A landscape with many valleys, sampled at points; each row gives a point and its height.
A ball rolls from a point to the lowest of its 2 nearest points, and stops where none of them is lower. Distance is the straight distance between rows; heights are no part of it.
Q662 height 48.2: [134 118  89 122 158  95 138 148  96 102 106 112 139  91 167 120 127  96
 189 130 112 101 177 148 127 123  98 162 103]
Q186 height 74.4: [ 95 174 140 135  84 116 107 143 161 180 159 161 110 172 121 167 170 120
 127 107 126 104  80 126 147 162 110 102 101]
Q624 height 76.0: [126 165 132 133 109 113 130 146 109 140 144 147 140 180 162 141 169 128
 174 102  94 103 112 104 126 133  87 111  84]
Q35 height 49.4: [130 104  84 102 128 187 106 194 104  95 104 113 149  94 146 162 135  52
 161 103 130 114 126  47 127 102 137 156 177]
Q73 height 68.4: [123  84 119 104 101 178 140 150 173 140 154 140 106 120  87 149  96  82
 120 130 129 138  95 123 199  98 148 113 162]
Q761 height 34.1: [140 132 136 162 150  72 119  70 110 109 135  93 107 126 155 128 134 168
 147 130 161 145 155 177  76 171 147 149 103]
Q476 height 56.4: [164 114 149 102 176 176 138 143 121 102 105 103 162 105  94  86  91 125
  87 145 109 111 186  90 141 100 123  80 126]
Q251 height 76.3: [112 180 109 144  84 116 129 147 104 134 123 165 128 131 198 111 193 144
 146 134 103  99  96  86  97 137 111 144 154]
Q337 height 44.3: [176 111 155 148 173 167 149 119 149 132 140 117 129 145  90 100 157 191
  93 111 144 146 123 102  80 127 148 137  97]
Q894 height 72.7: [126 129 159  92 111 177 123 168 132 123 120 131 126 147 115 141 112  88
  96 140 100  93 105  84 192  91 114  71 138]
Q732 height 40.6: [176  88 127 138 184 150 145 113 146 130 139 107 115  81  99  96 122 169
 124 118 157 139 168 125  89 141 162 145 115]
Q603 height 37.0: [133 130 182 167 140 135 110 104 134 101 138 102 149 234 125 124 134 186
  90 144 138 134 128 119  80 107 153  89 107]
Q195 height 66.1: [133 151 166 122 139 134 121 111  98  99  95 118 152 121 125 103  90 126
  63 168 116 126 157 124 165  89 138  66 155]
Q411 height 45.9: [163 108 138 127 182 171 165 163 136 123 119 136 147 119 115 100 169 138
 151  96 107 125 121  68  99 127  91 162 105]
Q69 height 31.6: [154  92 161 158 146 136 131 105 147 119 168  91 110 185  89 128 130 172
 110 126 137 126 138 154 112 126 154  84  97]
Q125 height 53.1: [117 143 136 107 114 183 126 140 135 130 106 145 153 115 104 113  77 105
  55 154 144 152 115  88 180  80 152 117 203]
Q274 height 71.2: [135 102 119 155 160  53 134  91 134 113 139  82 132 123 127 132 118 137
 183 128 150 137 203 182 103 185 106 134  60]
Q961 height 63.3: [157 128 169 157 177 113 147 108 115  72 113  97 158 156 130  92 122 166
 134 145 125 137 188 117 105 118 122 106 110]
Q541 height 78.1: [116 163 112 142 116  44 125  86  82 122 123 117 125 108 181 144 116 109
 173 138 135 128 151 200 107 155 113 160 102]
Q791 height 69.7: [151 129 178 122 144 135 134 119 111  90 119 107 147 171 118 119 119 141
 110 145  99 109 164 109 150  97 122  60 107]
Q72 height 37.9: [137 111 121 119 116 160 114 133 143 159 139 141  91  95 121 135 129 133
 104 125 158 142 101 125 137 123 161 151 144]
Q515 height 57.8: [122 171 164 137 106 142 123 142 131 130 132 149 120 185 134 136 159 148
  98 147 116 101 101  88 137 110 124  86 130]
Q767 height 43.0: [127 148 137 113 127 164 128 184 157 156 129 144 112 162 117 135 171 116
 128 117 104  78  99  60 127 124 102 112 108]
Q845 height 53.3: [ 96 156 169 146  84 127 132 125 164 137 145 163 108 192  97 146 133 142
  88 153 130 130  82 130 186 109 142  93 142]
Q744 height 65.6: [ 80 174  85 133  60 116 127 168  94 121 104 175 145 118 200 123 154  85
 162 141  98 104  93 101 141 121 103 152 182]
Q776 height 72.3: [ 83 120 106 106  87 159 119 175 178 162 143 162 119 143  93 176 123  50
 149 105 121 115  70 103 204 124 108 127 141]
Q463 height 42.9: [172  98 139 136 154 166 135 102 158 154 168 115 105 134  74 115 141 193
  79 119 156 130 128 128  81 130 179 118 112]
Q680 height 38.3: [159 114 112 141 182 121 163 138 115 100  98 115 140  75 156  83 150 149
 166 124 121 135 165 120  71 135 112 184 117]
Q154 height 70.3: [152 135 152 169 129  60 154  85 107  59 126 107 186 190 186 109 117 145
 193 139 108 147 208 135  85 151 109 137  90]
Q206 height 10.5: [129 170 132 141 105 100 113 117 116 157 146 148 133 174 164 135 200 171
 153  89 114 126  97 114  75 175  95 136  87]
Q867 height 30.4: [ 87 158 142 134  87 100 134 117 135 133 128 169 112 162 126 146 113 119
 137 138 127 151  96 152 208 113 119 131 137]
Q32 height 58.4: [123 187 154 153 103 123 119 137 142 142 140 153 118 186 151 135 195 165
 115 130 124 101  94  91 105 137 126 113 123]
Q176 height 35.5: [137 105 136 172 155  88 122  76 132 108 148  87 101 128 115 119 115 162
 128 151 169 139 176 178 100 157 164 113 113]
Q464 height 40.5: [125  93  99  95 103 170 101 150 157 172 141 143 102  77 113 162 128 100
 130  93 155 145  89 111 134 138 157 160 154]
Q459 height 44.1: [129 142 132 113 123 155 124 159 117 139 135 137 117 146 141 136 155 113
 139 122 101  92 112  83 151 118 106 114 116]
Q828 height 74.9: [ 98 162 147 130  93 136 115 161 189 172 149 166  92 161 110 153 176 124
 110 127 127  95  70 103 152 142 130 105 132]
Q981 height 70.6: [145 133 143 161 134  63 131  86 105  95 144 105 157 180 173 125 129 136
 192 112 117 143 179 152  93 152 109 137  69]
Q269 height 71.1: [138 129 169 116 119 151 134 145 130 118 136 120 120 172 109 139 127 128
 117 139 105  94 123 108 172  96 120  67 108]
Q279 height 58.6: [144 136 148 147 147 163 124 105 125 133 144 121 125 147  85 113 112 167
  49 159 153 125 139 125 125  89 172  86 146]
Q142 height 50.9: [150  81  97  93 141 196 117 178 127 104 116 103 143  84 127 149 108  65
 152 108 141 117 148  65 126  99 149 145 158]
Q865 height 69.1: [146 168 138 108 161 171 125 129  80 107  75 120 187 120 137  64 122 145
  53 142  99 117 150  68 111 100 122  89 156]
Q25 height 13.8: [154  74 115  98 130 187 127 150 160 156 164 123 102 105  94 148 115  95
 132 105 122 112 125 118 156 112 142 113 119]
Q931 height 64.3: [148 129 142 161 166  80 169 114 107  86 113 106 158 134 159  96 145 152
 185 130 111 139 184 131  91 140 102 153  91]
Q811 height 59.8: [142 147 173 130 159 164 118 115 110 110 116 104 158 170  94  99 113 164
  42 159 125 123 154 113 121  92 153  57 131]
Q13 height 66.2: [ 82 161 101 123  80 101 129 153 108 123 102 162 133 122 182 139 129  78
 168 137 114 134  92 126 173 113 103 170 173]
Q352 height 79.7: [124 112 117 119  89 185 139 128 211 175 154 169 106 133  73 134 114 140
  59 134 156 147  73 101 156 107 183 127 180]
Q544 height 45.3: [140 135 136 116 136 151 130 148 101 115 113 125 125 119 147 116 134 117
 136 136 116 110 135  95 145  98 113 117 139]
Q979 height 44.5: [ 79 129  84  70 100 130  72 154 139 195 138 156 126  78 119 187 138 102
 139  64 140 136  78 131 101 182  87 161 142]
Q909 height 13.9: [132 128 143 116 121 133 128 151 140 169 166 127 115 185  98 156 156 123
 149  96 103  93 105 118 144 143 100  97  60]
Q922 height 76.7: [103 187 134 166  96  80 109  84 105 132 123 161 100 142 176 137 168 174
 113 143 150 153  88 156 103 152 149 163 153]
Q362 height 72.2: [135  91 110 116 156 128 121 144 120 136 145 111 116  96 121 142 120  94
 174 110 126 113 151 146 150 127 113 133 100]
Q258 height 47.3: [119 109  76 103 150 116 109 164  93 130 118 118 142  86 162 149 127  76
 191  92 115 103 138 145 128 125  91 165 106]
Q619 height 19.8: [159  64 111 110 138 159 143 119 163 151 178 114  92  95  84 141 108 121
 126 114 127 118 144 160 147 126 155 100 119]
Q322 height 62.7: [121  90 100 110 112 157 124 166 142 105 117 119 135  86 117 154  82  50
 149 125 148 152 124 114 179  93 150 156 179]
Q245 height 68.3: [139 151 185 127 128 109 115  92  94  73  96 107 165 171 138 115 104 140
  85 165 109 123 170 129 150  90 137  47 126]
Q819 height 49.3: [146 104  90 117 172 124 135 164 121  96  94  89 137  59 156 115 118  97
 180 148 129 109 191 125 109 111 116 164 133]
Q594 height 52.1: [133 120  70 109 145 111 121 157  91 123  95 111 125  54 188 119 143 102
 170 119 130 122 131 151  73 135 122 209 136]
Q542 height 48.3: [115 105  67 106 138 151 108 187  93 104 100 114 144  90 173 152 139  60
 183 104 118 106 128  96 116 110 118 180 156]
Q597 height 59.5: [145 118 129 136 176 101 147 124 123  83  93  78 149  88 133  90 100 141
 125 191 141 121 227 128 129 123 124 100 125]
Q417 height 63.9: [155 126 138 146 162 106 145 124 104 103 122 100 129 122 142 107 128 144
 158 137 126 121 181 135 122 125 110 123 108]
Q741 height 68.5: [160 155 135 127 166 174 147 138  99 110  92 125 165 122 137  70 138 161
  83 141 109 118 139  62  92  99 114 123 151]
Q326 height 67.8: [160 147 169 136 173 176 163 144 123 112  97 133 174 158 122  85 158 167
  85 127  98 125 122  55  88 112 108 123 119]
Q433 height 49.7: [108 130 172 152  87 114 134  93 148 113 155 140 115 205  87 145 110 146
  92 157 132 145  99 166 188 101 153  76 141]
Q567 height 75.2: [121 134 139 137 112  90 110  96 111 149 164 121 106 147 132 154 132 133
 141 111 136 136 119 176 138 156 120 115  92]
Q438 height 49.1: [123 150 153 119 117 162 124 136 130 126 122 145 125 133 119 124 109 125
  75 159 132 131 105 101 174  90 140  99 170]
Q648 height 78.7: [118 166  92 132 107  70 128 113  67 139 115 137 127  99 202 124 155 132
 170 126 115 121 117 169  73 161 108 187 117]
Q344 height 42.8: [ 96  99  96  78  91 148  87 152 151 177 132 147 112  76 116 178 128 101
 139  75 148 159  83 138 117 168 128 185 158]
Q135 height 11.0: [109 133 115 103 121 142 107 162 162 192 158 149 112 144 106 161 169 114
 145  80 114  91  85 111 127 164  97 111  77]
Q704 height 60.4: [116 141 135 103 121 131 127 140  99  82  68 117 161  89 159 102  75  82
  97 169 114 137 145 113 183  82 126 109 188]
Q911 height 68.1: [ 78 142  81 110  91 110 113 145 126 153 101 149 127  87 153 155 120  80
 160 109 143 166  72 143 139 142 115 203 168]
Q468 height 62.5: [146 131 164 163 190 115 134  89 118  70 108  82 175 153 115  79 103 175
  90 172 147 136 217 128  93 126 144  87 122]
Q34 height 73.2: [114 103 120 126 101 144 148 105 178 144 138 152  99 117  87 118  87 142
  97 134 151 182  87 155 174 106 168 148 173]
Q628 height 29.1: [154  71 145 150 145 115 140  98 153 117 179  80 114 159  92 133 117 152
 132 137 132 128 168 174 133 139 152  71  93]
Q124 height 76.5: [110 191 121 156  93  97 115 115 103 134 125 161 113 145 189 119 193 173
 126 132 129 121  92 117  88 146 129 146 144]
Q895 height 45.2: [170 119 147 135 171 161 151 139 138 134 129 124 125 131 112 100 164 168
 127 106 123 131 126  89  95 125 118 151 105]
Q388 height 74.2: [106 143 137 102  96 177 116 189 160 136 123 145 116 153 115 156 128  77
 116 139 104  92  90  61 181 103 116  96 159]
Q492 height 54.6: [178 114 130  95 176 210 141 150 127 124 112 110 162  97 102  87 101 120
  85 123 128 116 171  61 116  90 133 115 137]
Q65 height 45.0: [145  83 109 111 108 161 134 101 169 155 137 137  99  50 111 129  88 137
  97 118 179 168 129 155 103 136 201 175 164]
Q244 height 37.1: [142 149 116 146 143 116 121 107  99 137 117 125  98 105 163 112 168 175
 132 120 139 136 112 134  74 152 135 175 128]
Q518 height 66.0: [158 121 147  99 149 206 131 171 141 143 116 122 135 143  96 111 118 124
  74 132 113  95 122  49 131  93 133  92 128]
Q571 height 18.3: [120 116 141 116 109 152 125 158 150 161 162 136 102 163  96 166 142 100
 126 118 104  90 100 124 182 121 116  91 104]
Q954 height 39.0: [136 104 139 123 123 110 105  76 130 157 163 124  82 102 104 145 132 171
 108 109 158 157 114 195  93 181 162 140 124]
Q364 height 47.4: [103 154 148 149 115  82 149  89 113  88 103 139 119 142 131 111  76 138
 106 183 148 166 124 170 184  97 151 138 170]
Q609 height 70.9: [141 125 130 145 148  72 135 100 101 124 140 101 139 139 143 132 135 139
 191  95 125 139 167 161 100 166  94 143  61]
Q655 height 63.6: [125 147 147  96 142 140 112 113  86  85  66 110 175  93 150  90  84  98
  74 171 105 120 172 113 166  94 127  61 159]
Q646 height 8.3: [117 176 126 129 112 139 109 176 170 164 131 166 113 139 150 118 209 127
 136 107 109  75  83  60  95 157 110 135 132]
Q290 height 38.4: [143 142 186 159 131 128 134 122 137  99 130 119 160 241 143 120 162 183
 126 123 112 140 123  94  78 121 126 114  96]
Q275 height 50.4: [145 120  80 125 152 129 131 170 111  97  84  89 137  41 179 119 110  82
 159 161 144 122 167 132  89 104 138 185 163]
Q223 height 46.5: [142 114 112 120 165 164 159 176 112 109 108 150 157 128 139 106 179 126
 181  89  80 106 116  72  99 126  76 168 106]
Q587 height 70.8: [158 141 194 141 176 143 159 115 111  74  90 111 212 177 116  84 133 156
  89 131  84 145 159  89 100 115 106  82 107]
Q625 height 71.0: [ 80 111  98  86  90 111 106 119 146 183 130 154 112  83  98 150  92 120
 136  91 145 184  74 184 143 178 107 179 153]
Q926 height 65.5: [132 100 120 108 108 187 130 157 152 130 131 131 126 100 100 141  85  82
 106 130 149 146 111  95 176  85 154 137 180]
Q184 height 53.0: [129  97  73 100 152 124 104 153 119 135 100 101 121  39 160 147 119  87
 175 108 148 125 159 168  80 144 130 204 123]
Q480 height 52.7: [129 136 153 160 144 108 129  89 119  91 119 122 123 130 110 122  87 152
  76 184 165 145 164 164 151  97 164  97 158]
Q897 height 70.7: [100  87 110 102  92 156 130 153 176 162 157 151 111 132  83 166 100  73
 142 105 123 135  79 138 203 121 126 125 140]
Q746 height 51.4: [149 137  88 134 145 126 139 151  84 106  92 113 127  61 194  94 138 122
 146 148 127 123 137 122  73 113 135 193 158]
Q24 height 73.7: [124 107 100 141 144  59 132 111 137 123 134  86 112  90 131 145 100 105
 174 164 150 116 201 198 144 156 119 125  87]
Q696 height 69.5: [148 147 170 138 133 101 135  98  78  57  97 108 178 166 163 101 115 145
 122 154  94 120 186 112 117 103 121  73 112]
Q868 height 62.2: [156 134 160 102 158 189 123 129 119 129 115 109 159 143  76  93  97 140
  32 147 122 107 155  96 136  87 147  57 134]
Q495 height 81.8: [144 112 133 125 115 185 138 126 166 154 159 147 108 126  81 131 108 143
  55 143 140 130 103 121 150  94 175 106 157]
Q79 height 8.5: [139  93 108  96 131 195 114 173 146 145 139 129 110 110 110 154 136  93
 142  97 129 104 106  75 141 115 129 137 130]
Q89 height 22.5: [117 135 138 119 104 125 125 141 117 139 154 148 117 158 124 164 123  85
 154 123 108 106 112 128 202 107  97  92 107]
Q334 height 58.8: [108 200 166 166  87 112 113 128 141 123 131 163 135 216 160 130 190 175
  92 153 123  97 103  87  94 117 144  90 142]
Q220 height 57.9: [128 164 182 144 129 142 115 109 109 103 124 121 142 199 123 121 132 167
  64 162 126 115 130 108 125  91 148  65 133]
Q180 height 78.3: [126 163  97 143 115  36 126  87  70 137 140 126 153 129 191 145 119 109
 189 109 120 130 154 192  82 161  98 149  73]
Q141 height 25.0: [157  66 126 128 130 132 140  97 162 144 191 100  90 128  78 148 121 139
 118 120 125 130 138 185 139 141 159  84 102]
Q618 height 46.4: [ 98 111  70  92 136 123  89 156 101 162 127 135 130  77 144 167 125  81
 175  72 125 120 105 152 121 151  93 167 107]
Q94 height 42.2: [ 99 134 141 129  96  94 152 105 140 102 107 146 117 149  97 104  70 135
 125 163 137 174 111 160 218  89 134 140 172]
Q300 height 71.3: [139 109 117 119 165 104 130 124 114 144 135 111 122 104 121 129 147 130
 180  83 118 133 142 155 101 161  96 157  72]
Q289 height 73.4: [ 94 147 125 114  90 161 109 192 188 159 138 170 109 152 115 162 154  65
 137 120 108  79  82  70 178 126 111 113 141]
Q576 height 52.5: [130  79  97 122 124 130 134 120 161 140 138 121  94  60 110 138  79 104
 133 135 161 155 142 171 150 130 168 156 157]
Q194 height 8.8: [110 126 101  94 129 165  97 178 154 176 141 151 115 123 119 149 184 105
 156  72 115  89  86  75 105 159  95 151 101]
Q115 height 26.1: [ 84 137 123 125  89 110 123 132 140 153 155 161 123 152 112 165 115  88
 153 111 120 128  85 152 211 127  97 111 116]
Q425 height 60.6: [117  86  88 102 133 141 113 180 121  92 110 112 140  81 134 170  88  32
 177 121 130 128 151 129 172  95 130 159 159]
Q471 height 57.0: [121 134 134 101 120 173 118 150 122 102  84 120 157  88 129 117  72  75
  89 153 134 148 131  89 175  78 140 114 199]
Q751 height 57.4: [125  94 112 148 133  66 136  79 150 125 139  99  94  84 113 142  88 127
 138 177 168 142 177 214 130 174 159 136 120]
Q83 height 39.4: [175  98 109 128 189 139 143 141 129 119 113 106 123  63 127  96 120 137
 153 127 147 131 185 117  92 126 136 166 120]
Q439 height 73.5: [ 76 159 132 118  79  96  94 114 154 191 157 162 110 140 112 167 149 136
 116  90 140 148  73 167 131 187 106 122 116]
Q933 height 60.5: [106  93  98 130 117  69 145  91 165 132 129 119  99  74  99 134  70 108
 144 161 157 164 149 227 161 163 149 163 144]
Q559 height 77.2: [ 89 181 130 155  90  62 127  81 109 123 110 154 100 139 159 133 125 151
 123 151 154 171  89 184 138 145 142 179 151]
Q864 height 70.0: [147 163 167 118 164 163 144 119  89  94  66 120 208 152 125  70 138 156
  68 133  80 127 147  67 107 113 112  72 125]
Q735 height 67.1: [ 77 166  85 123  84  80 123 128 117 147  98 158 128 118 165 140 110  90
 167 126 130 165  76 166 172 130 100 192 153]
Q294 height 42.0: [116  95 148 167 117  91 126  59 141 114 167 117 102 161  99 141 108 148
 112 151 157 155 129 205 139 143 172  96 138]
Q843 height 60.7: [154 130 131 137 191 118 165 132 113  76  68  92 184  84 137  68 108 147
 121 172 113 127 220 101 107 120 112 121 133]
Q738 height 70.2: [114  90 118 139 115 112 155  74 167 130 155 142  95 110  75 129  83 144
 107 146 149 177 117 195 166 127 177 135 164]
Q340 height 74.0: [ 94 176 137 133  78  90  94 117 141 188 166 159 127 182 136 172 165 132
 137  90 128 119  83 145 116 179  96 100  84]
Q343 height 41.8: [141 157 162 126 140 163 138 178 158 151 126 140 124 188 110 116 175 159
  87 137 111  83  98  50 107 127 126 100 114]
Q481 height 39.3: [149 143 187 150 143 142 160 146 138 105 116 126 162 215 125 118 167 169
 117 126  94 124 119  72 101 123 100 112  89]
Q442 height 47.6: [125 122  75 115 131 147 125 178  82 104  99 132 141  96 186 118 160  98
 181 113 101 102 117  86  99 115 106 176 151]
Q315 height 55.4: [138  88 116 135 136 104 131  96 146 130 154 108  90  81 107 133 101 131
 128 143 151 141 157 193 147 150 163 129 132]
Q173 height 4.8: [121 129 104 107 123 185 107 186 144 138 123 144 122 121 142 142 159  88
 143 110 122  92  95  45 126 119 119 139 151]
Q630 height 7.0: [100 153 103 116 107 163  92 184 166 160 127 165 117 119 145 141 192  87
 150  98 116  83  78  56 106 151 108 150 154]
Q988 height 58.1: [158 113 152 126 173 133 135 126 122  88 106  91 147 107 117  95  99 138
 106 162 123 117 206 114 142 108 123  75 124]
Q90 height 65.3: [ 91 154  70 121  91 127 115 178  88 128 120 164 147 120 193 131 168  88
 181 109  91  78  97  80 117 129  92 151 143]
Q490 height 35.3: [118 133 146 162 127  69 108  60 107 122 139 112  88 132 138 144 123 163
 123 141 175 154 131 204  88 173 166 147 125]
Q924 height 71.7: [141 116 114 119 153 131 122 145 106 139 136 129 120 125 139 132 150 117
 173  94 110 109 124 121 122 130  90 139  94]
Q663 height 75.7: [121 157 138 137 108 103 116 117 110 151 157 137 117 165 147 156 158 130
 156 109 120 119 109 139 145 140 106 113  84]
Q787 height 76.6: [113  96  98 104  79 167 152 108 214 165 147 162 107 123  66 120  91 144
  96 114 151 183  71 128 155 117 182 151 186]
Q336 height 45.6: [116 106 151 161  98 111 136  80 154 127 173 130 100 179  92 155 111 146
 103 143 138 157 101 194 173 125 163  89 134]
Q121 height 74.5: [107 109 127 127 107  81 113  84 121 165 175 118 110 125 108 164 109 121
 146 101 136 146 122 212 148 171 114 108  90]
Q876 height 56.1: [114 165 178 142 103 143 121 125 133 127 125 141 124 192 113 140 131 156
  56 164 131 118 100 110 157  96 151  66 143]
Q462 height 55.8: [113 105  95 117 116 108 124 138 142 129 110 120 109  69 130 147  82  73
 155 138 152 163 132 177 166 120 142 186 151]
Q380 height 76.2: [130 174 123 140  95 119 148 145  94 126 135 161 147 163 182 110 191 142
 169 121  83  95 110  85 100 131  93 124 110]
Q70 height 46.9: [142 146 140 125 140 173 124 137 109 126 115 133 125 116 137 107 125 140
  78 148 125 120 127  85 141  94 137 112 160]
Q707 height 75.8: [111 131 130 118  97 166 121 158 175 158 144 160  98 135 105 148 140 108
 106 125 134 119  76 102 172 119 136 121 146]
Q785 height 47.0: [132 135 102 118 135 161 142 174 102 119 104 144 141 119 165 103 178 127
 160 112  92  98 113  63  99 123  92 153 137]
Q5 height 40.7: [154 135 169 136 146 154 146 152 154 142 141 122 128 201  99 120 173 175
 100 122 121 110 101  83 104 126 129 103  89]
Q172 height 67.2: [167 119 158 114 172 193 156 166 136 125 109 123 155 139 100  93 141 148
  99 118 102 109 127  53 112 105 106 118 109]
Q470 height 72.5: [ 76 135 119  94  80 105 100 108 155 196 152 165 111 108  90 164 121 138
 113  88 145 171  68 175 135 191 104 147 139]
Q410 height 70.1: [150 138 165 159 137  76 146  88  96  40 103 105 190 179 178  90 115 155
 151 157 104 140 212 125  94 124 117 104 112]
Q152 height 73.8: [128  81 112 123 141  96 117 103 133 152 169 105 111 106 102 153 118 119
 161  99 131 133 149 196 136 165 115 110  82]
Q943 height 77.7: [107 175 132 163  93  43 125  72  83 114 123 139 115 146 180 142 120 129
 149 149 146 154 131 192 124 142 135 159 122]
Q527 height 72.9: [146  82 115 128 152 101 132 121 137 125 150  96 109  97 113 136 106 115
 165 134 133 114 186 166 154 142 117 108  95]
Q489 height 41.1: [158  94 136 125 133 146 123  92 148 164 164 122  83 118  85 131 143 184
  89 107 154 142 113 160  84 161 174 124 114]
Q64 height 67.0: [104  94 122 130 105  94 135  69 159 146 165 133  95 123  79 146  93 135
 120 125 137 175 103 215 165 161 151 124 140]
Q832 height 54.0: [127 112  86 119 156  82 120 131 124 140 112  95 109  49 148 137 111  94
 180 138 146 124 173 192 105 158 117 179 101]
Q856 height 42.1: [161  95 110 125 149 155 125 106 145 150 144 124  94  67 112 115 117 158
 101 121 171 141 141 143  91 136 179 151 134]
Q365 height 48.8: [139  81 102 125 115 161 144 111 169 138 142 125 117  57 101 126  65 111
  99 138 173 158 145 143 138 107 186 153 179]
Q999 height 52.9: [165  84 114 104 156 211 131 166 144 128 132 108 138  80 107 118  93 102
 118 114 144 115 166  71 121  94 151 129 140]
Q817 height 35.9: [132 149 127 137 121 130 104 118 125 154 134 144  86 112 142 129 161 167
 108 121 153 133  94 126 109 142 144 148 138]
Q472 height 35.1: [ 81 156 129 124  78  86 147 107 154 128 116 166 109 178 103 106  98 140
 144 137 137 172  78 155 217 109 122 143 151]
Q372 height 61.6: [157 130 151 152 206 134 161 112 129  80  91  95 194 117 108  68 112 174
  94 154 128 145 215 102  97 128 119 111 126]
Q422 height 64.9: [134 144  97 138 122  92 159 136  78 129 128 148 170 137 181 112 171 131
 200  93  83 109 130 126  90 144  81 164  84]
Q723 height 34.5: [144 110 165 168 146 153 126 113 142 124 155 103 129 210  81 125 129 184
  65 141 146 128 124 132  87 102 174  77 114]
Q234 height 63.7: [ 94 102 107 117 103  68 135  78 141 155 141 122  93  90  95 147  74 114
 141 127 146 179 119 231 156 171 131 155 129]
Q465 height 55.9: [130 124 141 158 149 141 126  82 127 116 145 125 132 136  78 115  81 166
  40 179 166 142 158 164 130  91 185  94 172]
Q769 height 45.5: [ 81 140  83  89 121 106  81 143 106 183 133 155 131  85 140 174 128 105
 153  68 121 124  83 148 103 177  68 153 104]
Q345 height 71.4: [159 134 190 148 168 145 187 142 118  78 104 136 199 165 130  97 156 145
 127 122  76 143 140  83 106 120  87 123 103]
Q875 height 37.2: [104 139 138 134 106  91 101  74 111 153 148 134  89 117 130 151 133 165
 115 116 160 166  97 194 110 185 139 150 129]
Q807 height 78.5: [123 176  91 144  87  54 131  96  55 141 134 144 151 136 202 134 147 129
 180 115 105 126 123 165  71 157 102 156  90]
Q321 height 69.3: [ 98 124 104 104 100 108 111 123 141 158 113 149 101  85 129 144 107 111
 138 115 152 172  81 171 141 154 136 191 157]
Q127 height 9.4: [120 170 135 129 119 126 117 148 156 174 131 160 120 156 138 126 212 162
 139  93 113  97  86  84  76 171 100 134  99]
Q78 height 65.1: [108 144  69 125 104 112 144 162  76 132 125 166 161 131 184 117 179 112
 197  97  80  88 105  96  98 142  76 155 103]
Q795 height 38.9: [130  98 158 175 136 109 118  67 136  89 165 100 116 181  98 134  95 164
  96 164 163 137 159 183 120 124 176  73 134]
Q261 height 64.4: [153 143 164 101 153 180 131 150 122 128 101 114 158 163  92 103 120 140
  52 141  94  97 130  68 133  96 124  65 123]
Q553 height 50.2: [119 158 165 164 116  70 130  76  93  73 111 123 130 147 150 130  88 142
 107 190 148 144 167 172 156 102 154 110 154]
Q216 height 37.6: [151 135 103 139 155 111 144 132  86 122 105 124 122  87 172  98 172 153
 166 115 117 131 130 125  64 146 111 188 120]
Q565 height 64.6: [149 133 120 148 141  97 172 132  80  89 111 125 167 127 178  93 156 139
 187 120  81 120 156 122  96 127  90 160 104]
Q579 height 36.9: [127 105 156 186 151  92 109  68 133  82 149  82 124 179 123 116 102 173
 121 162 175 142 182 167  89 136 171 101 121]
Q717 height 58.3: [ 99  94  81 106 123 106 110 166 132 114 103 111 143  71 140 170  90  38
 183 125 149 143 140 180 163 118 122 189 146]

Two balls start at each pair of points below. Name the first point that both come to, or write none.
Q279, Q125 => Q173
Q425, Q442 => none
Q738, Q73 => Q576
Q476, Q471 => none
Q828, Q343 => none
Q767, Q411 => none
